A landscape with many peaks, sampled at points; each row gives a point and its height.
From any point a climber steps to the highest of the 2 points nearest to it. It stops when none of these is higher. Distance is the straight distance between rows; heights are no part of it.
j_380: [-36  -6  28  47  19  -9 -27  13   7 -19   2   3 -41  30   2  40  28   4
  50 -27 -15   3   4   9  52  20 -18  -1 -26  37 -12  20 -16  33   1 -44
   0   9   1 -54 -12 -13]  (h 297)
j_963: [ 34   8 -36  23 -12  48  48  -8 -34  26 -33  -6  -1 -44 -23  43 -14 -16
 -39  37  20 -38 -14  11  34  15  -1  23   0  -7  -7   1 -19 -32  19 -23
  31  21 -21  -5  34 -18]  (h 132)
j_602: [ -1   0 -19 -20 -18 -14  -5 -53   3   9  11  -8   4 -30 -24 -33 -10   6
  -4  32  -5  17  36   3 -56  -6  34   7   0   3 -18  -4  32   1   8  50
 -18 -26  36  55  -7  39]  (h 587)
j_733: [ 10 -16  29 -37  10 -12 -26  -4  26 -35   4   5  13  30  20 -25  13  27
   1 -32  22 -17 -10  19 -23  -8  -5 -35  -2   0  -8   9   0 -25 -25 -30
  20 -22  31  -8 -18   9]  (h 566)
j_723: [-43  -2 -41  50 -18 -23 -31 -61  -8  -7 -33 -29 -40   7 -47  20   9 -18
   8   1 -27  -6   0   2  -3  11  18  20 -29   1 -31 -21   1  18  12 -22
   1 -37  17 -11  -7  10]  (h 162)
j_938: [ 19  16 -16 -36 -56 -13 -15  -3  11  -6 -11 -23  29  26  28 -41  13  28
 -35 -35  -7 -13 -36  44 -39 -21   4   4  13 -69 -22  11  -1 -50 -25   0
 -30 -30  20   8   5 -29]  (h 220)
j_957: [ -2 -34  18  15  35 -16   4  30 -26  49  15  31 -15 -37  -9  20  -1   2
  25  16 -32  23  63  -7  23  20  -5  11  -3  55  36   6 -13  37  27  35
  -2  18 -37   9  -3  11]  (h 458)
j_283: [ 13 -13  17 -41  11   9  -1 -30  20 -13  18  25  28 -18  -4 -15 -12  18
   4  24  17   6  24  -5 -43  -8  22 -23  -5  27  -7   0  30   2   2  37
  14 -12  44  36  -7  50]  (h 404)
j_779: [ -5 -21   4  25   5 -27 -22   2  -8  18  -1   5 -23 -24 -34  -3   6  23
  23  12 -23  35  34  15  -6   8  15  20 -22  35  -5   9  14  37  21  40
 -22 -18   9  16  -6  16]  (h 379)
j_616: [ -7 -23 -26 -35 -11  -6 -30 -27   0 -16 -29 -33  -6   3 -23  -6  -1   2
 -33  -4  36 -49 -14  32  -3  -1   5 -12   7  -6 -25 -13 -14 -46 -19 -77
  42 -45  17  12  11 -15]  (h 579)
j_431: [  7 -12 -43 -48  -7 -30   3   6 -29  40 -41 -47  -9 -18  -7 -48  -8 -35
 -46  16  13   0  -1  10  -9 -17   3 -10  46 -44  20 -16 -19 -47 -20 -35
  17 -32 -59  50  14 -23]  (h 575)
j_813: [  0  -2 -20  -5 -34 -33 -29 -32   6   7   0  -9   2 -15 -22 -41  10  32
  -4   3 -23  32  24  32 -55 -11  36  17 -10  -3 -21  16  33   9   6  54
 -43 -37  31  43  -9  27]  (h 524)
j_978: [-14  -6  16 -60  27   1  25 -13 -15  40  23  -3  -8   2  25   2  -2 -45
   9  27  20 -18  36 -39  21  10  -5 -46  29  34  31 -33 -24 -30  -5 -33
  64  19 -52  22   6  -1]  (h 219)
j_810: [ 21  14   5 -23  16  63  41 -18   2  -7  -1  24  26  -5   4  46  -8 -12
 -14  27  53 -54 -17 -14  30  14   0 -17  13  25 -12 -25 -16 -29  12 -49
  60  30   7 -21  25 -12]  (h 202)
j_831: [-35  -3 -50  63  -6 -15   8 -27 -45  32 -33 -22 -45 -23 -54  38   6 -28
   1  27 -32   7  16  -9  27  24  -2  26 -19   2   3  -2 -19   7  21 -10
   5  -3 -35  -6  11   0]  (h 222)
j_780: [-56   9 -57  52 -26 -41 -44 -54 -17   3 -36 -44 -50  12 -48  -8  13 -32
   8  -6 -49   7   0   5  -7   0  16  29 -24 -21 -11 -23 -10  31   1 -24
 -14 -50 -11   9 -23 -17]  (h 130)
j_919: [  4  20  10 -61  18  25  30 -26  -2  27  29  -2   6   2  23  -2  -8 -46
  -4  35  41 -17   7 -43  13   4   0 -42  22   9  -4 -41  -2 -34 -13 -22
  60  25 -23  25  13  -3]  (h 189)
j_322: [-27 -43  11  18  24 -24 -45 -18  -4 -21 -20  10 -16 -11 -46  30   9  32
  18 -13  -1 -25  37  29   6  22  19   1 -24  61  -7  14  -3  12  15 -33
  20 -39  31 -24   1  18]  (h 339)
j_559: [ 10  23 -11  68 -10  28  21  27 -19   4   0  15  -8 -28 -11  36 -14  -3
   4   8 -14  16 -10 -21  26   3  -7  44 -26  -5  -8  26  16  20  27  56
 -41  41   4 -40  23  -2]  (h 384)
j_349: [-10 -27   5  35   6 -20 -32  21 -11 -20 -23   2 -21   1 -12  18   9  23
  12 -23  -8  -7   3  36  21  11 -15  11 -16  13  -2  26 -14   2  -3 -30
  -1  -8   5 -33  -7  -5]  (h 383)
j_407: [ 19  15   7 -61 -23   0  -5 -14  15 -10  14 -10  19  20  29 -53  -5   2
 -21  -7  21  -7 -27   2 -40 -21   8 -30  18 -34 -24 -11  13 -47 -32  -1
  13 -16   9  22  -3  -4]  (h 403)
j_846: [-16  36  14  30 -24   3 -18 -26  69 -44  28  -4   1  54  29 -17  12  16
  33 -33  -6  17 -31   2 -15  -4   0  -9  -2   6 -37  21  41  20   1  19
 -34 -14  47 -22 -19  18]  (h 54)
j_196: [ 31  -1 -13   6   2  55  33  -1 -14  -2 -23  15   6 -21 -19  54 -12   5
 -20  18  39 -47 -18  13  30   9   3  13   1   5  -7  -1 -18 -29  22 -33
  32  17  10 -25  32  -9]  (h 164)
j_825: [ 30 -44  50 -40  44  21   6  54   0 -18  -3  59  45  -2  24  20  -1  27
 -10 -21  15 -17  -1   8  10  -5 -12 -21  14  11  40  -4 -29  -9   1 -19
  38  22  -3 -23 -18   0]  (h 365)
j_951: [-42  67 -52  30 -40  -5  -7 -83  23 -12   4 -64 -29  44   1 -13   5 -68
   4  -1 -29  -1 -31 -56 -12 -20   1  -5   2 -36 -28 -46  14  44  14  -4
  -7 -24   4  16 -23 -16]  (h 50)
j_918: [-47  11 -38  22 -43 -52 -52 -48   7 -10 -20 -54 -28  27 -11 -32  22 -16
   2 -21 -35  -1  -9  17 -27  -6   8   5  -9 -30 -16 -11   0  26 -12 -25
 -15 -54   3  22 -22 -13]  (h 114)
j_886: [-38 -42  10  39  15 -49 -51  21 -10   9 -21  -6 -48  -1 -19  12  19  15
  30 -19 -29   8  23  35  32  16  -8   4 -23  36  10  25 -21  20   1 -37
  -6 -27 -18 -33 -10  -4]  (h 465)
j_611: [  8 -12  30  24  20  14   2  28   1 -18   5  35   5  -7   3  28   3  21
  18  -9  -4   1  15   3  21   7 -20   9 -24  25   6  17  -3  26   5   9
  -3  23  13 -37   3   4]  (h 573)
j_682: [ 11 -21 -21  37 -17   8  -2  15 -26  -6 -35  -5 -18 -20 -22  30   6  17
 -18  -4  -5 -14 -13  31  25   6  -7  33 -23 -11  -4  20 -17 -16   3 -15
  -3   1  -3 -26  20 -10]  (h 317)
j_596: [ 21 -25  11 -31   9   8  -8   2  17  -1   2  45  39 -37 -24 -12 -10  49
  -7  18   5  13  45  22 -50 -13  32   0 -15  32   9   9  28  15  17  52
   1 -22  43  42  -4  56]  (h 432)
j_887: [-28  49 -20   5 -25  -4   4 -63  26 -11  18 -49 -24  38  23 -13   8 -51
  14   1   0  -2 -25 -42  -5  -8  -9 -23   8 -20 -27 -36  19  18  -7 -16
   0  -5  -6  17 -10  -9]  (h 75)
j_350: [  1  15 -25  64 -35  18  -4   8   6 -29 -17   8  -3  -3 -13  17   6  24
   0 -21 -19   3 -29  13   2  -5   0  42 -35 -16 -38  23  15   3  19  43
 -45  15  35 -43  15  -8]  (h 312)
j_172: [ -2 -20  16 -56  25 -29   2  20 -12  41  12 -11 -20  -5  28 -20  -2 -31
   6  13   6   8  37 -23   8   2 -10 -37  41  12  41 -14 -18 -14 -23 -18
  29  14 -61  27  -4  -4]  (h 256)
j_386: [ -5   5  18 -10   5 -33 -15   3  14   6  25 -10 -18  18  22 -35   7   0
  27  -7  -9  32   6  -6 -20   3  -3 -20   0  -3   2  10  14  23 -19  16
 -26   0  -2  14 -26   5]  (h 858)
j_235: [ 17  33  56  -9  35  23  36  62  41 -23  56  40  49  39  38 -19 -20   4
  25 -18  16  38 -22 -43  -6  -7  -3 -10  16 -14  22  15  15  26  -8  60
 -22  49   1 -12 -13  -1]  (h 558)
j_15: [  2  28   5   0   5  30  32 -60  30  -9  37  14  19  -8  -1   8 -22 -16
  13  39  15  10  14 -53 -24   3  16 -10   3  31 -24 -15  40  16  20  52
  -2  18  44  25   9  44]  (h 636)
j_341: [ 43  14  -7  -8 -16  27  35  18 -21   8  -5   3  17 -30  15   1 -22  -2
 -32  13  10  -3 -19  -6  -9  -9  -1  20   5 -39  -2   3   2 -29   5  34
 -11  31  -1   3  16  -9]  (h 522)
j_174: [-24  -6 -53  62 -22  -3 -12  -8 -35   9 -43 -28 -43 -16 -41  29   9 -10
 -16   1 -27  -9 -17  22  29  12  -5  41 -19 -18  -5  10 -20  -1   4 -22
 -11  -7 -24 -20  17 -16]  (h 266)
j_449: [ 33  46 -10 -10 -23  33  44  11 -13  19  11 -21  11  -9  29 -13 -16 -19
 -24  17  17  -1 -50 -23   3  -7  -2   7  22 -46 -16  -8   1 -27 -10  17
 -19  32 -16  12  15 -36]  (h 459)
j_550: [ 37 -41  39 -44  31  33  16  69  -1 -23  -2  77  68  -3  11  14 -12  50
 -24 -21   9   2 -13  15 -16 -24   1 -20   3 -16  48  -2 -17   0   5  11
  21  10  25 -12 -16  14]  (h 413)
j_968: [ 10 -30 -32  32 -24 -13 -12  22 -32  -1 -43  15  -1 -53 -40  14   3  31
 -25  -2 -24   5  12  47 -11 -13  13  58 -34 -16  -6  28  -3 -11  19  46
 -37 -15  21 -12  21   4]  (h 237)
j_78: [-31  26 -51  35 -36   7 -25 -28  -2 -13 -38 -62 -21  40 -15  -3  21 -30
 -14 -25 -13 -34 -61  32  27   0  -7  12  -6 -36 -33 -10 -21  10 -20 -80
  -1 -30 -10 -12  -1 -48]  (h 473)
j_970: [-32 -38 -15  38   4 -37 -39 -14 -19  18 -27  -1 -40 -24 -54   9   6  12
  18   8 -24  16  41  24   7  22  22  23 -30  36  -6   4  -6  26  23  -2
 -13 -36   5  -4   1  11]  (h 330)
j_202: [  9 -56  20 -52  43 -13 -10  22 -18  11 -24  29  20 -24   7  10  -7  16
 -28  -5  25 -44  36  19   6   7   5 -18  39  40  45  -6 -31 -37  18 -47
  62 -12 -16  -4  -1   2]  (h 275)
j_651: [  8   5  34  -3  32  24  31  16  -3  -3  28  25  12  -4  17  33 -13 -13
  17  20  14  -4  22 -39  22  16 -17  -7   5  31  18  -2  -5  13   6  10
  16  56  -8 -13   8   5]  (h 683)
j_6: [ 11  19 -29  10 -63  -8 -11   5  -3  -2 -30 -33   7  24   8 -28  13  18
 -40 -36 -21 -14 -53  47 -13 -11  -5  22   2 -71 -20   8 -15 -37 -20 -18
 -42 -21  -1  -5   3 -53]  (h 273)
j_790: [  3  55 -27  -6 -26  24  36 -45  10   1  30 -34   3   6  20  -5 -16 -43
 -10  29  17  -1 -32 -58 -10  -8   2  -8  18 -31 -32 -27  25 -13   6  25
 -13  22  10  21  18  -7]  (h 133)
j_116: [ -3  16  47 -15  30 -16  -1   3  42 -16  48  12   5  39  32 -21   2   0
  41 -10  10  26   4 -19  -9   0  -4 -28  -1  21   9   9  23  30 -17  12
 -10  10  14   8 -27  24]  (h 715)
j_713: [-24 -10 -23  31 -26 -19 -35 -49  10 -17 -19 -22 -19  11 -26  -5  18  14
  12 -10 -19  -4  -2  25 -21   1  18  16 -23   6 -36   4  15  10  -5  -6
 -18 -41  41   4  -4  18]  (h 199)
j_683: [ 23 -18  25 -15  21  37   7  32  16 -17  13  70  64 -23 -17   4  -6  55
  -7   2   3   5  18  15 -31 -24  12   0 -21  23  22   7  25  29  13  52
   2   1  49   9  -4  48]  (h 482)
j_381: [ 26   2 -37   7  -2  23  49  12 -51  44 -18 -13  -6 -48 -12  17 -16 -22
 -32  37   2 -14   0  -9  20   9 -11  17  18 -14  20   7 -15 -25  13   4
  12  28 -47  11  28 -11]  (h 100)
j_59: [-39   1 -31  37   6 -29  12 -36 -39  52  -6 -12 -42 -22 -36  34  -1 -33
  25  42 -32  25  51 -29  20  25   0   7  -8  19  14 -15 -14  18  27   1
  -1   0 -41  11   1   4]  (h 185)
j_766: [-11  22  51   2  10   6 -21   2  70 -59  29  21  19  60  29 -23  20  32
  43 -36   8  15 -21  13 -11  -5  -3 -28  -2  20 -14  24  29  24 -13  -1
 -13 -16  41 -25 -33  28]  (h 87)
j_767: [ -3   5  -4 -25  14  26  13 -23  -7   5  -3 -14  -3   8  -2  32   3 -21
  -2  20  37 -55   6 -10  35  18  -4 -25   9  26  -5 -19 -20 -28  -1 -73
  55   4 -15  -9  17 -12]  (h 249)
j_990: [  5 -19 -25 -50  -6 -30  -3 -12 -26  34 -17 -27  -2 -25   0 -45 -18 -24
 -36  30  19   3  28  -1 -30 -12  13  -4  33 -27  13 -15  -2 -37 -15   1
  13 -20 -28  52   8   6]  (h 671)
j_216: [ 33 -15  12 -25   3   3  14  32 -16   8   9  21  19 -25  14  -7 -18  12
 -13   9   0   8  10   0 -15 -10  -4   6   4 -14  12   9  -4 -13  -3  34
  -7  21   2   6   1  14]  (h 584)
j_696: [  3  -3 -47  20 -30 -37  -7  25 -41  24 -45 -44 -26 -17 -10 -29   3 -11
 -42  -4 -24   4 -17  27   3  -6 -12  31  11 -52  19  12 -19 -22 -15 -12
 -25 -19 -57  20   2 -36]  (h 405)
j_828: [-11  -5 -64  -4 -21 -39 -10  -6 -33  28 -45 -62 -17  -9 -22 -41   1 -35
 -41   3 -13   2  -3  16  -2  -8   0  10  26 -44  31  -7 -15 -20 -17 -35
  -6 -40 -64  42   6 -27]  (h 485)
j_359: [  0   0  47  16  21  22 -10  26  48 -48  20  48  32  31   3   0  15  47
  32 -27   5  16  -4  13  -7  -4  -6 -14 -22  31   2  25  22  36  -3  12
 -13  -2  42 -28 -23  31]  (h 122)
j_652: [ -5   1  61  27  46  17   0  42  43 -30  38  51  27  34  10  13  16  25
  51 -21   4  26   6 -13  21   6 -16  -8 -19  52  23  14  16  59   6  23
 -16  27  12 -37 -14  15]  (h 159)
j_840: [ 29  15 -46  15 -49  -2   7  21 -27  15 -43 -29  -1 -14  -2 -15   6   4
 -52 -12 -17 -14 -41  47  -1  -8   0  41   8 -67  -3  14 -22 -35 -13 -13
 -31  -7 -24   5  12 -47]  (h 333)
j_816: [ 23 -75  20 -43  40   0 -12  51 -26  19 -27  55  38 -43  -1  20 -13  28
 -30   0   6 -23  33  29 -11  -9   4   0  32  28  67  -1 -30 -10  31  -8
  42  -2 -16  -1  -5  13]  (h 314)
j_186: [ 19 -41  46 -65  46   6  -1  44  -4  -1  -7  29  22   4  25  12   7  14
 -10 -21  29 -31   5  16  19   5  -6 -38  33  24  42  -7 -38 -41 -10 -55
  63   1 -30 -12 -18  -9]  (h 311)
j_898: [-27 -31  12  43   4 -25 -56 -20   6  -7 -11  12 -30  -9 -55  19  19  34
  34  -8 -20   8  30  40   5  18  26  15 -42  53 -21   7  15  34  17   0
  -8 -49  32 -15  -6  24]  (h 286)
j_945: [ 17  32  32 -31  18   9  39  31   9   5  38   0   7  19  48 -15 -16 -28
  15   4  16  21 -21 -43  11  -4 -14 -20  26 -19  10  -8   5  -5 -20  17
  -2  44 -27   3  -5 -13]  (h 684)
j_287: [-22  19 -24  36 -23  12 -10 -30   9 -23 -11 -38 -25  36  -1  22  14 -19
   3 -23   4 -28 -46   5  29   8 -13  -3 -14  -8 -36  -5 -12   1 -12 -64
   3 -13   8 -28   0 -26]  (h 380)
j_185: [ 18   3  25 -22   5  30   2  -5  22 -39   4  13  22  27  18   5   1  21
  -2 -20  28 -22 -29   9   2  -4  -6 -16  -3  -3 -12   4   4 -19 -12 -30
  17   0  32 -24  -2   2]  (h 481)
j_40: [-28  22 -15  30 -41 -31 -37 -28  18 -21   0 -42 -22  49  20 -24  29  -5
   8 -34 -29   2 -34  13  -3  -5 -13  -4  -4 -33 -29  -1   9  17 -19 -32
 -23 -30   9 -10 -18 -23]  (h 160)
j_193: [-21  15  46  47  27   4   4  29  35 -17  32  33 -19  26   4  39  15   1
  64 -11  -6  25   3 -21  42  15 -13   5 -28  54   5  18  11  61  19  12
 -18  35   6 -47  -4   2]  (h 197)
j_378: [-12  58 -25   9 -37  17  17 -69  48 -25  26 -31   4  45  31 -15  -5 -35
  -2   3  14  -6 -41 -41 -18 -14   4 -14  18 -22 -46 -19  39  -1   7  16
 -18  -4  31   5   2   2]  (h 105)
j_850: [ -5   8  10 -64   7 -39  -9  11  -4  30  23 -34 -21  18  32 -46   7 -39
  11   3   5  19  10 -21  -2  -8 -13 -43  33 -18  21 -21  -4  -8 -34 -20
  23   0 -54  37 -15 -16]  (h 296)
j_397: [-16  19 -18   9   3 -15  25 -26 -30  38  15 -23 -37 -16  -5  15  -8 -40
  15  36 -16  15  28 -43  12  15 -14  -5  -2   5  11 -20  -3  13   8   3
   0  13 -41  24   3   2]  (h 152)
j_977: [-38  14  35  45  12 -21 -21  -2  31 -15  30   4 -46  39  14  31  30  -1
  72 -16 -12  26   4 -12  31  13  -8  -8 -28  41  -6  11   5  61   3 -16
 -17   7   3 -32 -20   0]  (h 240)
j_149: [ 25 -10 -24   4 -36 -10 -11  26 -12 -11 -29   7  18 -23 -13   1  -1  46
 -30 -26 -22   3  -8  53 -31 -19   8  40 -22 -45  -5  27 -10 -28   0  33
 -39 -15  27 -13   9  -3]  (h 209)
j_940: [ 24  80 -10 -11 -23  46  63   3  21   9  34 -21  16  21  37 -22 -24 -35
 -24   9  42   3 -72 -43   5  -6   7  -5  35 -41 -33 -23  12 -22   3  10
 -13  35 -10   1  16 -53]  (h 514)
j_554: [  5   1   1  35   1  -4   4  16 -12  16   9   8 -16 -28  -7   7  -7   5
  12  12 -23  26  10 -10   8   5  -4  27 -20   8  -1  14   9  30  17  58
 -35  22   2  -2   7   7]  (h 433)
j_197: [  4 -10  23   1  25   4  16  -2 -12  32  31  28   1 -35 -12   7 -14   3
  23  34 -10  25  57 -23   0  12  11   5  -7  50  17  -6   7  38  28  49
   0  24  -4  30   3  25]  (h 517)
j_252: [  4  -5   9  -6 -19 -29 -29  -7  22 -23   6  -5   0  27  17 -39  14  22
   4 -28 -10   9  -6  22 -27  -6  -7 -10  -6 -14 -13  20  11  -2 -26  -5
 -21 -20  22  -1 -20   2]  (h 691)
j_414: [-30 -47  -8 -18  21 -65 -34   4 -20  29 -24 -25 -37 -11 -11 -14   0 -14
   4   5  -2   5  48  13   4  13  -3 -12  24  17  31   1 -24  -7  -8 -53
  11 -39 -44  15   2  -4]  (h 676)
j_484: [-31  -5 -50  11 -14  -8 -23 -41 -16 -12 -42 -45 -22   5 -36  12   6 -23
 -24   3  11 -48 -14  19  16  11   5   4  -6  -2 -21 -15 -19 -18  -6 -79
  31 -44  -4   5  10 -14]  (h 709)
j_961: [ 12  69   8 -17   4  33  49  11  15  15  34 -23  -3  28  46  -6 -12 -54
   6   9  36  10 -49 -58  24  -1  -8 -18  33 -24 -10 -22   9 -13 -13  -1
   4  45 -32   1   9 -35]  (h 592)
j_494: [ 10  -7 -20 -43  -8 -11   9 -37 -19  18  11 -16   6 -29  -1 -27 -21 -16
 -30  35  18  -1  27 -24 -34  -7  11  -9  13 -22  -9 -21  13 -31  -4  29
  13  -2   6  48   9  17]  (h 763)
j_114: [ 50 -14  45 -50  23  28  21  83  -6  -4  13  59  52  -5  35 -17 -21  33
 -18 -27  -4  23 -16   4 -23 -29   1  -9  18 -40  44   9 -24 -10 -12  35
   4  19  -2  -1 -15   3]  (h 457)
j_548: [  4  28 -16  32 -39   9  -1 -15  13 -19  -9 -18  -4  15  10  -3   6   5
 -11 -19 -17  -1 -31   6 -10  -4  -4  19  -8 -30 -37  10  15  -2  -4  20
 -42   4  24 -19   6  -6]  (h 269)
j_885: [ 26  -1  37 -17  30  44  29  41  20 -25  25  75  74  -4   8  11 -17  33
  -9  -3  14   4   1 -17 -19 -20   3  -8  -1   5  28  -1  20  24   6  45
  11  29  32  -7  -2  35]  (h 536)
j_32: [ 19 -31   8 -30  14  -9  -4  23 -17  13 -10   5  -2 -16   8  -7  -8   3
 -13   8   7  -6  13  15  -1  -2 -12 -11  16   0  20   5 -21 -25  -3 -18
  16   1 -18   0   0   0]  (h 673)
j_773: [-15   9   4  13   6  17   3 -14   0 -13  -6 -16 -18  19   5  39  13 -14
  16   1  15 -29  -8  -6  36  18 -13 -11  -8  20 -14  -2 -15  -8  -6 -63
  21  10  -3 -27   8 -13]  (h 305)
j_429: [-23  28 -68  35 -38  24  -8 -52  -9 -10 -45 -55  -9  12 -38   8   9 -34
 -34  -5  -5 -41 -49  22  15   4   9  23  -4 -24 -33 -24 -15 -12  -8 -57
   5 -26   0  10  12 -29]  (h 577)
j_888: [ -1  31  64 -13  43  11  22  27  59 -27  59  37  33  54  40  -8   0  -5
  53 -17  21  29 -12 -43   9  -1  -7 -23  10  13  19   2  17  31 -13  25
  -6  38  -2 -14 -22  10]  (h 620)
j_845: [  6  22  38 -38  34   7  39   8   5  16  52  12   8  10  39   4  -4 -39
  21  24  23   9  18 -60  18  11  -9 -24  24  17  24 -22  -2  -1  -9  13
  26  55 -26  18   1   7]  (h 784)
j_270: [-32 -45  -1  21  12 -66 -39  24 -18  30 -28 -21 -55  -3 -14 -14  12   0
  17 -11 -29  24  33  25  19   7 -10   4   9  14  35  17 -29  11  -1 -36
  -9 -27 -49  -3 -13 -11]  (h 565)
j_880: [  6  13 -32  -5  -6   6  36 -16 -42  45  -3 -31 -16 -34  -2   2 -16 -48
 -22  40   5   8   8 -35   5   7  -6   0  21 -21  13 -16  -5 -16   1   7
   5  19 -47  33  23  -3]  (h 120)
j_367: [ 10  40 -17 -35  -3  29  36 -43  -5  19  28 -25   1  -6  11  -8 -14 -45
 -10  42  36 -13 -10 -52  -2  -3  -1 -21  19 -14 -18 -40  14 -27 -12   1
  31  17  -6  33  18  -7]  (h 158)
j_870: [  7   7  15 -78  -1 -29  -8  -6   7   9  25 -24   1  16  39 -64   3 -17
  -5  -2  17  14  -4 -18 -25 -21   2 -47  30 -31  -1 -26  12 -32 -43   2
  22 -13 -19  39  -8  -8]  (h 345)
j_756: [  0  38 -14   9 -32   0  -3 -11  10 -14   5 -40  -6  33  26 -23   5 -14
  -8 -25  -4  -6 -50   0  -4  -3 -15  -1  11 -47 -23  -2   3  -7 -18 -21
 -21  -5   1  -4   0 -36]  (h 216)
j_509: [-17 -18  -1  29 -15 -10 -38 -29  21 -23 -10  10  -5  -8 -40  -3  15  46
  17  -8 -21  11   9  40 -17   2  28  11 -39  38 -32  15  26  26  11  22
 -23 -39  56  -5  -5  34]  (h 241)
j_198: [ -1 -48  10  15  26 -29 -10  54 -34  42 -15  19 -22 -34  -3  14  -3   9
   3   1 -34  20  44  17  25  13 -18  12   9  31  52  24 -25  10  20  13
  -4  19 -53  -6  -1   3]  (h 401)
j_285: [-16 -18 -30  72 -33  -3 -23  -2 -18  -7 -34   1 -21 -20 -41  19  14  19
  -6 -12 -37  -1 -10  41   9   1   5  53 -48 -10 -30  22   3   5   9  39
 -40 -14  24 -34  15  -3]  (h 272)
j_581: [ -2  23  23   6  24  23  37 -20   8  15  46  21   8 -15   2  16 -25 -14
  32  42   6  21  31 -55  -2   9   2   0  -6  40   1 -12  24  33  19  55
  -6  43   7  20   8  25]  (h 572)
j_950: [  4 -28  36 -34  39   5   5  -6  17   9  27  43  28 -20  -7   2  -6  12
  13  24   7   2  54 -13 -18   9  10 -19  -2  53  20  -4  18  20   8  25
  19   6  12  28 -13  37]  (h 456)
j_418: [ 26   2  -1 -20 -35  -7 -10  20  10 -18 -13  11  38  15  16 -22   4  56
 -23 -36 -18   2 -16  54 -43 -27   7  14  -6 -56 -14  28  -2 -40 -10  25
 -45 -17  36  -7   2  -5]  (h 181)
j_444: [ 11  19 -21  55 -27  35  19   5   7 -19  -5  23  18 -24 -24  28 -14  21
  -2   4  -9  11 -13  -4  -5  -9  12  44 -34  -6 -25  17  29  12  27  73
 -45  26  47 -30  26  18]  (h 346)
j_812: [-11 -44  31   6  38   0 -28  13   1 -27  -8  32  14  -1 -14  32  17  32
  12 -19   3 -30  33  25  22  16  -3  -9 -18  57  13   9 -14  12   9 -37
  29 -10  27 -42  -9  15]  (h 406)
j_864: [-13 -24 -10 -29  11 -30 -18   9 -19  18 -21 -33 -23   1   4 -16   3 -13
 -14  -2   9 -11  14  11   9   2 -11 -17  25  -4  22  -9 -21 -28 -14 -53
  25 -15 -47  15   2 -12]  (h 817)
j_758: [ 18 -19  16  32   0   8  -7  58 -15  -5  -7  40   4 -30 -16  10   4  34
   7 -13 -24  21   8  23   4  -9 -11  29 -31   4  10  31   5  23  13  49
 -34  11  13 -28   2   5]  (h 493)
j_393: [ 19 -68  29 -12  43  -2  -4  69 -30  34 -15  48  18 -39   3  16  -9  25
  -6   1 -22   9  49  16  10  -1 -17   8  20  32  64  15 -24  11  23  22
  17  19 -41   1  -8  12]  (h 352)
j_965: [  4   3 -17 -49 -29  -4 -14 -37  21 -18 -10 -30  11  16   7 -37   7   2
 -30 -10  34 -30 -26  20 -24 -14   9 -26  11 -31 -35 -23   5 -46 -27 -44
  28 -40  15  20   3  -9]  (h 478)
j_476: [  4 -26  41  23  33  23  -6  42  11 -37  -6  46  19  13  -1  43  11  40
  18 -34   8 -19  -2  20  34  13 -17  -2 -23  39   8  15 -19  19  11 -29
  20  12  26 -58  -4   0]  (h 483)
j_104: [  1  13 -28   1 -17  -5  18 -46 -13  17  14 -21  -7 -24  -6 -10  -9 -20
  -1  32  -5  11  15 -33 -25   4  10   8   1 -10 -17  -8  22   2   4  48
 -20   5  13  35   1  21]  (h 666)
j_777: [ 16  18  30  -5  25  56  38  16  26 -24  29  43  45  10  20  26 -26   3
   5  11  30  -3  -5 -44   1  -5  -4   2   1  14   8  -4  19  13  13  35
   9  52  21 -13  13  13]  (h 601)
j_337: [ 33  23  48 -35  19  29  40  62  13 -14  39  37  51  19  40 -21 -18  12
  -7 -25   8  31 -27 -26 -18 -14   2 -10  20 -39  18  12  -2  -8 -17  44
 -10  36   4  -5 -12  -8]  (h 506)

Where does a climber stop that starts at each point below?
j_186 => j_386
j_951 => j_484
j_381 => j_484
j_766 => j_864
j_887 => j_484
j_880 => j_864
j_418 => j_494
